Points, in no order, along strands that fork, close into loops and pass close to each other.
In the rows, 128 means zero.
Points whose rows are less than 58.2 apart are linked; no others are. Some points are linked to none.
q_754: [186 102 177 171 160 101 100  85 126 141 158 133 121 135]
q_164: [129 135 139 113 113 131 100 114 115 134 128 119 153 157]
q_860: [ 77 126  85 108 115 181 125 175 145 132 119 143 116  83]
q_855: [116 131 112 111 125 171 107 143 106 166 154 141 133  80]
q_920: [181 123 167 150 135  81 108  89 144 129 124 116 124 175]
q_239: [127 153 159 144 151 122 146  95  52 126 194 145 182 139]
q_354: [ 84 141  99 114 124 103 148 143 156  74  74 122 110 171]
q_162: [ 76 149  93 121 124 167 201 167  92 104 163 144 155  80]
q_267: [111 129 114  91 101 168  74 139 114 157 130 132 150 128]
q_761: [ 95 127  91 112 117 186 139 171 124 148 143 149 125  61]
q_260: [ 41 140  88 125 122 162 183 157 146  61 110 147 122 119]
q_882: [136 139 138 127 128  91 131 118 149 109  95 104 128 166]
q_976: [156 144 159 162 149  76 168  95 143  90 112  98 126 149]
q_237: [141 101 115 109 118 143  73 144 171 178 101 124  95 110]
q_62: [138 155 166 157 153 108 152  87  64 109 182 136 177 142]
q_546: [171  94 115 113 115 109  76 139 185 179  81 125  69 144]
q_113: [ 91 137 108 134 128 137 169 146 143  89 116 119 122 101]
q_170: [133 118 121 127 135 165 129 133 103 172 169 144 124  63]
q_703: [100 136  98 108 125 180 139 161 103 152 154 149 141  73]
q_534: [181  97 132 121 126  97  82 124 178 175  91 124  71 147]
q_538: [158  93 125 101 108 135  56 140 174 184 100 129  91 133]
q_958: [145 119 137 139 139 146 116 120 114 160 155 132 123  86]
q_651: [101 150 114 130 127 146 152 137 114 104 134 122 149 108]
q_152: [ 75 150  98 130 127 159 194 157 106  77 144 134 148  92]
q_108: [133 135 141 129 131 143 110 113 106 144 146 130 143 121]
q_829: [117 134 115 116 125 112 124 135 161 110  89 116 111 146]
q_787: [ 99 155 107 121 129 153 187 147  76 122 175 143 169  82]
q_991: [121 166 150 145 144 118 169  99  73 101 161 117 181 131]
q_209: [187 101 152 129 108  82  76 110 150 156 106 123 111 211]
q_982: [194  94 184 164 132  76  76  88 126 127 148 135 130 201]
q_859: [148 108 129 136 135 159 110 132 140 167 140 127 100  71]
q_335: [ 58 128  98 134 133 130 182 146 157  59  95 132 104 127]
q_231: [127 145 139 151 146  90 173 119 142  77 104 100 127 137]
q_565: [112 165 130 135 136 134 172 118  76 109 161 128 171 115]
q_706: [114 148 128 136 148 133 192 125  52 143 202 152 177  92]
q_890: [211  97 160 143 125  66  84 100 152 149 111 130 101 207]
q_577: [101 127 100 101 116 167  99 156 142 141 114 130 123 106]
q_916: [180  99 142 112  89  96  67 123 148 167  96 129 107 209]
q_831: [136 117 124 142 136 149 161 143 137 133 138 120 107  62]
q_750: [136 104 117 120 129 159  88 145 162 168 113 124  95  83]
q_14: [206  99 165 156 142  75  88  92 165 156 117 130  91 165]
q_202: [122 147 149 141 154 122 176 110  52 143 203 152 178 108]
q_728: [ 96 159 118 118 128 156 163 140  85 110 151 130 168 106]
q_50: [136 105 118 134 132 160 135 150 144 157 134 128  98  51]
q_752: [104 127 107 101 113 179  92 149 110 164 139 139 141 101]
q_337: [156 135 163 159 151 107 140  93 124 120 141 113 134 122]
q_442: [202  90 147 138 133  82  79 106 172 169 109 122  84 160]
q_675: [180 116 180 158 138  84  91  85 123 122 143 127 142 187]
q_604: [ 59 142  89 124 122 171 186 160 128  80 129 142 129  97]
q_551: [113 124 120  88  88 164  64 133 117 153 122 131 154 159]
q_850: [160 140 153 142 138  82 133  99 144 108 103 101 130 166]
q_276: [ 79 125 107 140 138 122 192 145 159  66 100 121 100 112]
q_779: [ 81 129  98 109 123 124 130 153 167  97  78 127 102 147]
q_292: [127 138 132 143 143  77 171 119 156  84  83 101 107 143]
q_845: [110 138 112 127 142  74 162 132 160  73  68 112  99 163]
q_710: [117 128 132  85  84 151  67 132 108 144 123 130 164 182]
q_439: [127 137 139 105 100 134  90 121 114 124 121 119 164 184]

A fork is a point with three links, a tip a point with one. Leave the first point through the second and follow the links. Name the first fork or tip that comes.
q_779 / q_829 -> q_850
q_855 / q_703 -> q_752
q_267 / q_551 -> q_958
q_706 / q_202 -> q_728
q_534 / q_442 -> q_916
q_991 / q_62 -> q_706
q_14 / q_442 -> q_859

A tip is a point with one link. Name the tips that can be reached along the links from each point below, in the order of the rows.
q_577 -> q_916, q_831
q_113 -> q_706
q_920 -> q_982

A piece is two or more points that can be reached from each other along the links. Count, over all rows, the pieces, the separate loops (a circle has one, a figure eight two, a Y none), the forks (points with three links) and the tips (points with one).
pieces -> 3
loops -> 4
forks -> 6
tips -> 4

Name the points in between on the shortest way along the links from the first point to the second, in order.
q_752 / q_958 -> q_855 > q_170
q_859 / q_546 -> q_750 > q_237 > q_538
q_108 / q_710 -> q_164 > q_439
q_14 / q_538 -> q_442 > q_534 > q_546
q_920 / q_231 -> q_850 > q_976
